A landscape with many peaks, sampled at points; each row gives a point and its height.
A climber steps from a point to whichever of its 6 nearest points has the largest rise for the distance, and stops where none of them is higher. Distance is the straight distance between rows; heights are no part of it.
z_423: [ 20  -8 -48   9  17 -16  42  10  10  16   8  -1  34  15  -2  32 -34   6
  14 -10]  h=5.22
z_464: [-38  19  37 -47   5   1  -3  13  14   4   0   1 -12 -17  25 -52  51 -19
   0   8]  h=0.54
z_237: [-20  32  -5   3 -42  24  -3  -3 -25  -5  23   6   0 -20  -4 -15  -7   4
   9  -5]  h=4.59
z_888: [ 25   8 -44  -8   9  -7  36  33 -21   9  41  -8  42   5  26  16 -33   0
  14 -24]  h=4.44
z_990: [-45  30 -32 -38 -49  -4  -6 -37  37 -10  38  23  23 -22 -12 -14  20  17
  33  -1]  h=3.66
z_353: [-12  -1  41 -30  46 -19  -4  13   9  14 -22   2 -29  12  21 -19  57 -14
 -21  21]  h=1.48
z_747: [-26  39  -1 -45   7  -8  12  10   7  -3   8   2  16 -13  35 -23  28  -5
   8  -2]  h=1.72
z_690: [ 27 -37  35  22  34 -15  -1   9  -3   6 -32  -6 -17  13  -2   8  -2  -9
 -16   9]  h=4.45
z_130: [ 17  25 -29  18 -50  31  20  19 -29  -5  52   1  19 -18 -12   8 -31  16
  12 -18]  h=5.59
z_39: [ 23  -9 -28  22   4   1  34   2   6  13   9   3  24   0 -11  14 -40  14
  20 -18]  h=5.01
z_680: [ -5 -10  -8 -32  62 -21  12  11  25  23 -31  -3 -35  38   9  25  19   1
 -25  25]  h=3.38
z_252: [  2  -1  52   4   0  13 -11  23 -35  -8  -2  -3 -31 -16  15 -32   2 -11
 -14   7]  h=2.49
z_684: [ 14 -28  -4   3  47 -15  13  12  22  16 -34  -6 -19  27 -10  23 -15  -6
 -15   1]  h=5.18
z_541: [-23 -11  22  36 -50  10 -56 -43 -21 -33  -7  -5 -28 -11 -45   0   3   5
 -11  10]  h=3.86
z_760: [ -5  20 -43 -30  29 -16  35  16  -8   9  20  -2  36  18  20  24 -14   2
   5  -9]  h=3.85
z_997: [-26   1  37   7 -25   9 -39 -28  -4 -23 -12   4 -14  -3  -9  -9  14  -5
  -5  13]  h=3.35
z_993: [-13  30 -28 -26  12 -12  31   9  -9   0   9   4  26   3  16  10  -4   7
   8  -3]  h=3.59
z_948: [-17  43  15 -17 -31  33 -10  20 -32 -13  26   3 -13 -20  19 -37  10 -12
   4 -15]  h=3.09
z_638: [ 31 -25 -26  22  43 -14  25   3  22  18 -15  -9   4  22 -14  22 -33  -4
   9 -10]  h=5.76
z_610: [ 17 -18  27  33   0   9   3  10  -8  -4 -10  -2  -8 -11  -5  -5 -31  -8
  -1  -4]  h=4.63
z_623: [-20  12  43  13 -38  34 -46  -2 -33 -19  -1  -1 -32 -22  -8 -30  21 -17
 -10   2]  h=1.54
z_833: [ 36 -33   5  22  57 -12  12  24   8  22 -15 -12  -6  23  -4  -3 -25 -19
  -5  -5]  h=5.30
z_743: [ -6  18 -76 -32  11 -18  48  -2  11  10  26   1  50  22  14  54 -10  26
  18  -8]  h=3.54
z_802: [ 10  -5  35  25 -21  30  -8  12 -39 -10  -3  -2 -24 -15  -6 -17 -17 -13
  -6  -6]  h=4.28
z_532: [ 51  17 -41  19 -56  44  18  35 -34  -1  75  -5  32 -14   9   4 -34   4
  17 -35]  h=5.56
z_867: [-20 -23  41 -20  13 -15 -31 -29  32  -5 -44   5 -21   6   2  -9  60  -4
 -26  29]  h=5.64
z_652: [ -6  20 -22  -3 -26   0  18  -9  -3   0  17  12  21  -8   3  14 -18  26
  15  -2]  h=4.52
z_266: [ -8  17  -4 -45  57 -26  19  35   4  18  -5  -3 -13  27  28  -9  23 -12
 -22  20]  h=1.71
z_880: [-37  15  28 -23  -8  11 -16 -17  14 -12  -8   6  -7 -17   6 -23  31  -3
   5   8]  h=2.36
z_468: [-62  25  10 -39 -40   6 -18 -14  33 -13  32   4  -3 -38  -8 -40  38 -10
  21  -4]  h=2.79
z_736: [ 35  -1   9  11  19   1  13  35 -25   8  16  -7   6 -10  15 -24 -37 -14
   5 -20]  h=4.73
z_946: [ 46 -10 -37   7  32 -20  30  27 -10  17  28 -15  37  12  18   0 -45 -14
  14 -29]  h=5.06
z_288: [ -7 -25  50   4 -19  -7 -52 -40  -1 -17 -39   4 -22  -6 -16  -7  33  -1
 -30  26]  h=2.52
z_789: [ -8  31  -7 -16 -10   6  22  13 -24  -2  21   6  21 -12  25  -9  -4   4
  15  -8]  h=3.60
z_643: [ -4  39 -35 -36   1  -4  33  31 -25 -10  45  -7  31  -3  48  -3  -4   1
  14 -19]  h=2.28
z_226: [-55  31  29 -55 -24  17 -13  17  23  -3  27   3 -11 -46  10 -64  45 -26
   8 -10]  h=1.73
z_75: [-34  -7  19  -9 -13  -6 -32 -46  26 -19 -18  12  -3  -4 -11 -12  26   9
   7  22]  h=3.05
z_326: [ 59 -20 -52  44  33  -4  34   2   9  24   2  -3  35  31 -11   9 -52  -1
  25 -16]  h=5.70
z_395: [-25   0  -7 -16  29 -13  -9 -30  45   1 -43  10  -4  16 -10  25  19  23
   8  20]  h=4.09
z_202: [-25  56 -18 -48 -29  17  12  14 -22  -9  40   4  21 -24  42 -33  25  -3
  13 -23]  h=2.14
z_927: [ 54 -21  -1  28  50 -12  10  36 -13  17   4 -11   9  12  15 -26 -34 -21
   5 -13]  h=5.17
z_412: [-16   4  55   4 -26  30 -41  -1 -26 -17  -4  -5 -37 -17   2 -38  27 -22
 -19  13]  h=0.66
z_308: [ -4 -25 -14   0  43 -17  -2 -16  40   5 -52  -2 -16  25  -8  43   0  17
 -19  14]  h=4.55
z_422: [  9   1 -17 -22  56 -27  19  40   7  22 -10  -7  -5  27   9  16 -15  -8
 -13   2]  h=3.48
z_632: [-16  20   1  -2 -17   2   4 -15   3   0  -5  11   9  -2  -4   4  -6  16
  15   9]  h=4.42
z_694: [ -4 -17   6  12   1  -4   0 -29  14  -2 -24   8  -1  -7 -15  27 -12  15
   6  11]  h=4.29
z_415: [ 38  12 -27  14 -27  27  21  39 -44  -1  49  -4  22 -21  21 -15 -36   4
  17 -39]  h=6.27
z_258: [-38  30 -30 -29 -10  -6  24 -20  13  -1  11  13  34   0   9  11   8  21
  17  -1]  h=3.91
z_609: [ 10 -23  44  15   5  -6 -21  -6 -10 -10 -30  -5 -14  -2   1  -1  13  -6
 -20  13]  h=3.64
z_465: [ 19   7 -43 -35  56 -28  26  43  -2  25  18  -5  13  27  27  17 -37 -19
 -13 -12]  h=2.73
z_663: [ 20 -34 -50  11  49 -19  31  -6  38  29 -30  -4  -1  34 -16  47 -39   9
  10 -10]  h=5.96
z_726: [-23  12  52 -18  -8  12 -21  10  -5 -11  -3   2 -27 -21  19 -45  51 -19
 -11  12]  h=0.48
z_289: [ -8 -12 -36 -30  60 -20  19  13  32  28 -34  -5 -26  39   0  33 -13   1
 -15   7]  h=4.41
z_478: [  3  17 -44 -17   4  -4  45  13  -3   5  23   6  48   8  15  32 -23  14
  19 -12]  h=4.27
z_728: [ 22 -26 -82 -21  51 -21  36   0  39  32 -13   2   5  51  -8  45 -42   3
  -3 -12]  h=5.21
z_56: [  3  -9  52   2  29  -9  -6  12 -10  -1 -30  -9 -24   3   8  -7  20 -12
 -21  20]  h=6.14
z_924: [-21 -14  18 -13  33 -18  -7 -16  31   4 -44   4 -20  12   2   9  31   5
 -15  25]  h=3.47
z_482: [ 16 -36  46   7  31 -18 -16   5  -6   8 -42  -9 -32  10   5   8  38 -13
 -38  19]  h=2.83
z_284: [-36  14  17  26 -54   9 -69 -51  -2 -38   9  -7 -33 -13 -48 -15  25   3
  -3  10]  h=3.06
z_891: [-14  44 -49 -35 -28  12  37   3 -14 -17  59   8  52   1  41  13  10  23
  22 -12]  h=3.02
z_733: [ 48 -16 -13  42  -1   9  21  14 -11  13  24   0  28  -4  -4 -14 -48  -2
  23 -23]  h=5.23
z_29: [-33  34  -7 -18 -34  11  -2 -19   7 -10  16  14  12 -13   6 -18   8  12
  23   5]  h=3.89
z_221: [ 26  18 -46  -5 -43  33  36  30 -33 -12  68  -3  39 -13  27  11 -26  20
  17 -25]  h=4.96
z_844: [ -9   5 -32 -17  28 -18  30  -6  18  15 -19   1  17  20  -1  37 -20  13
   6   2]  h=4.62
z_912: [-24  23  37  28 -53  43 -65  -2 -36 -18   9 -17 -46 -21 -31 -23  22 -19
 -17 -11]  h=2.66
z_155: [-50   8   9 -28 -30  -3 -25 -39  41 -11   5  14  -2 -15 -15 -16  28   9
  23  16]  h=3.53
z_236: [ 16   7 -34  35 -57  23  12  -4  -9   2  42   9  21 -19 -22  18 -39  27
  17  -9]  h=5.26
z_151: [ 27 -59  29  30   7 -16 -29 -30  11 -12 -58  -9 -14   6 -24  32   6   6
 -33  11]  h=4.11
z_7: [ 24 -33  77  12   6  -2 -31  13 -33  -2 -30  -6 -41  -3  15 -24  36 -21
 -45  15]  h=1.60
z_931: [-46  20  36 -17 -41  22 -40 -18   7 -16   9   0 -25 -21 -11 -41  38 -16
   1   8]  h=1.29
z_229: [ -1 -18  29  38 -32  18 -29 -19 -23 -12 -10   1 -17  -6 -21   1 -13  -4
  -4   2]  h=4.56
z_584: [ 15  17  22  13 -25  38  -8  37 -52  -5  28   0 -23 -30   0 -28 -24 -16
   1 -26]  h=3.43
z_725: [ 31  -1 -49  23 -27   9  39   9  -7   7  42   6  49  -5   3  21 -40  22
  16 -14]  h=4.79
z_677: [ 37 -53  65  32  -7 -15 -38 -11 -14   2 -57  -6 -24   2  -1  -3  32 -23
 -62  21]  h=2.84
z_819: [-17  16  -9  22 -50  13 -18 -30  -7 -15  11  17  -5 -13 -32   3  -9  22
  15   7]  h=4.15
z_179: [ -4   7  18   2   1   2  10   9 -13  -3 -13   3  -5  -9   2  -4  -7   3
   2   8]  h=4.03
z_667: [  0  11  -5  39 -50  29  -8   5 -32  -3  24   0  -7 -22 -22   0 -27   8
  12 -13]  h=5.13
z_600: [ -9  28   1  41 -57  41 -39   9 -41 -13  31 -13 -26 -28 -35  -7  -6  -4
   3 -14]  h=4.66
z_26: [ 10  -5 -55   0   3 -13  35 -10  16  14   6   4  42  11  -9  52 -25  30
  17  -9]  h=4.72
z_735: [  0 -17  28  25  -6   1 -13 -14  -6 -10 -21   0  -6  -8 -10   8 -15   3
  -1   9]  h=4.53
z_930: [ 52 -36 -36  44  47  -5  18 -12  29  27 -22  -6  12  39 -23  21 -40  -4
  16 -18]  h=5.99
z_503: [-63  -9  25 -38 -26 -12 -37 -34  56 -19  13   5 -11 -28 -19 -31  47  -4
   8  13]  h=2.92
z_661: [ 15 -25  25  -5  55 -24  10  24   3  13 -29 -11 -27  19   9  11  12 -12
 -25  14]  h=3.45
z_93: [ 10 -40  42   6  -6 -22 -43 -38  11 -11 -68  -2 -23  12 -16  18  37   6
 -48  29]  h=3.08
z_119: [  4   2  -8  15 -26   7  17   4 -20   0   9   9  12 -11  -6   1 -27   8
  13  -6]  h=4.82
z_297: [-14  27  29 -26  16 -10   5  25 -15   0   0  -2  -7  -7  30 -34  22 -11
  -5   8]  h=0.08
z_176: [  1  25 -60  -1 -37  10  33 -14  11  -5  47   8  56  -1   7  43 -11  44
  16  -3]  h=6.21
z_455: [ 68  -7 -40  32  58 -14  19  24  -3  27  15  -8  26  38   6 -12 -50 -29
  11 -24]  h=5.55
z_682: [ 41 -49  28  44  19  -5  -7  -4  -1  -1 -30  -8  -5   2 -15   8 -22 -13
 -11  -6]  h=4.74
z_491: [ -1 -30  26   3  26 -22 -11 -12  15   0 -54  -4 -24  18   2  23  26   2
 -21  22]  h=3.51
z_876: [-43  28 -17   0 -54   8 -32 -42  15 -23  29  12   0 -20 -35 -11  17  18
  27   8]  h=3.96
z_450: [-46   3  19   2 -46  -1 -66 -53  18 -38   9  -1 -27 -17 -38 -23  41  -5
  -2  11]  h=2.53
z_624: [-26  14   8 -32  28 -13   4  -9  27   4 -23   9   3   5  11  -4  28  -1
   3  15]  h=3.01
z_120: [ 10 -10   8  46 -30  21  -9  -1 -29 -11   3   3 -12 -15 -21  -1 -26  -4
   9  -9]  h=4.91
z_731: [ 36 -50  -9  32  38 -15   4 -11  39   9 -40  -6  -1  24 -25  37 -24   2
  -2  -4]  h=5.73
z_843: [ 62   0 -38  24  -8  11  26  23 -19  17  44  -9  41  -1  17 -15 -43   2
  20 -35]  h=5.58
z_381: [-19  -7  16 -36  54 -21   1   1  33  15 -36  -3 -34  27  10  13  60  -6
 -23  30]  h=2.13
z_934: [ -6 -30  42 -14  28 -28 -25 -12  19   9 -47  -3 -30  21  11  -5  82  -7
 -36  34]  h=3.04

Two climbers start at each pair of points below. Name the first point that both come to, or write none.
z_789 and z_29: z_667
z_948 and z_997: z_667
z_541 and z_412: z_229
z_931 and z_802: z_120
z_266 and z_993: none

Call two points neighbours if one is among the 6 nearest of the other. Go from one point of each pair to the other, from neighbour to neighbour, staying as high as possible. Name the lowest point that can't be avoided.
z_176 and z_867: z_491
z_930 and z_176: z_725
z_56 and z_176: z_690

Where does a climber stop that starts at each point below?
z_226: z_415
z_395: z_930
z_202: z_415
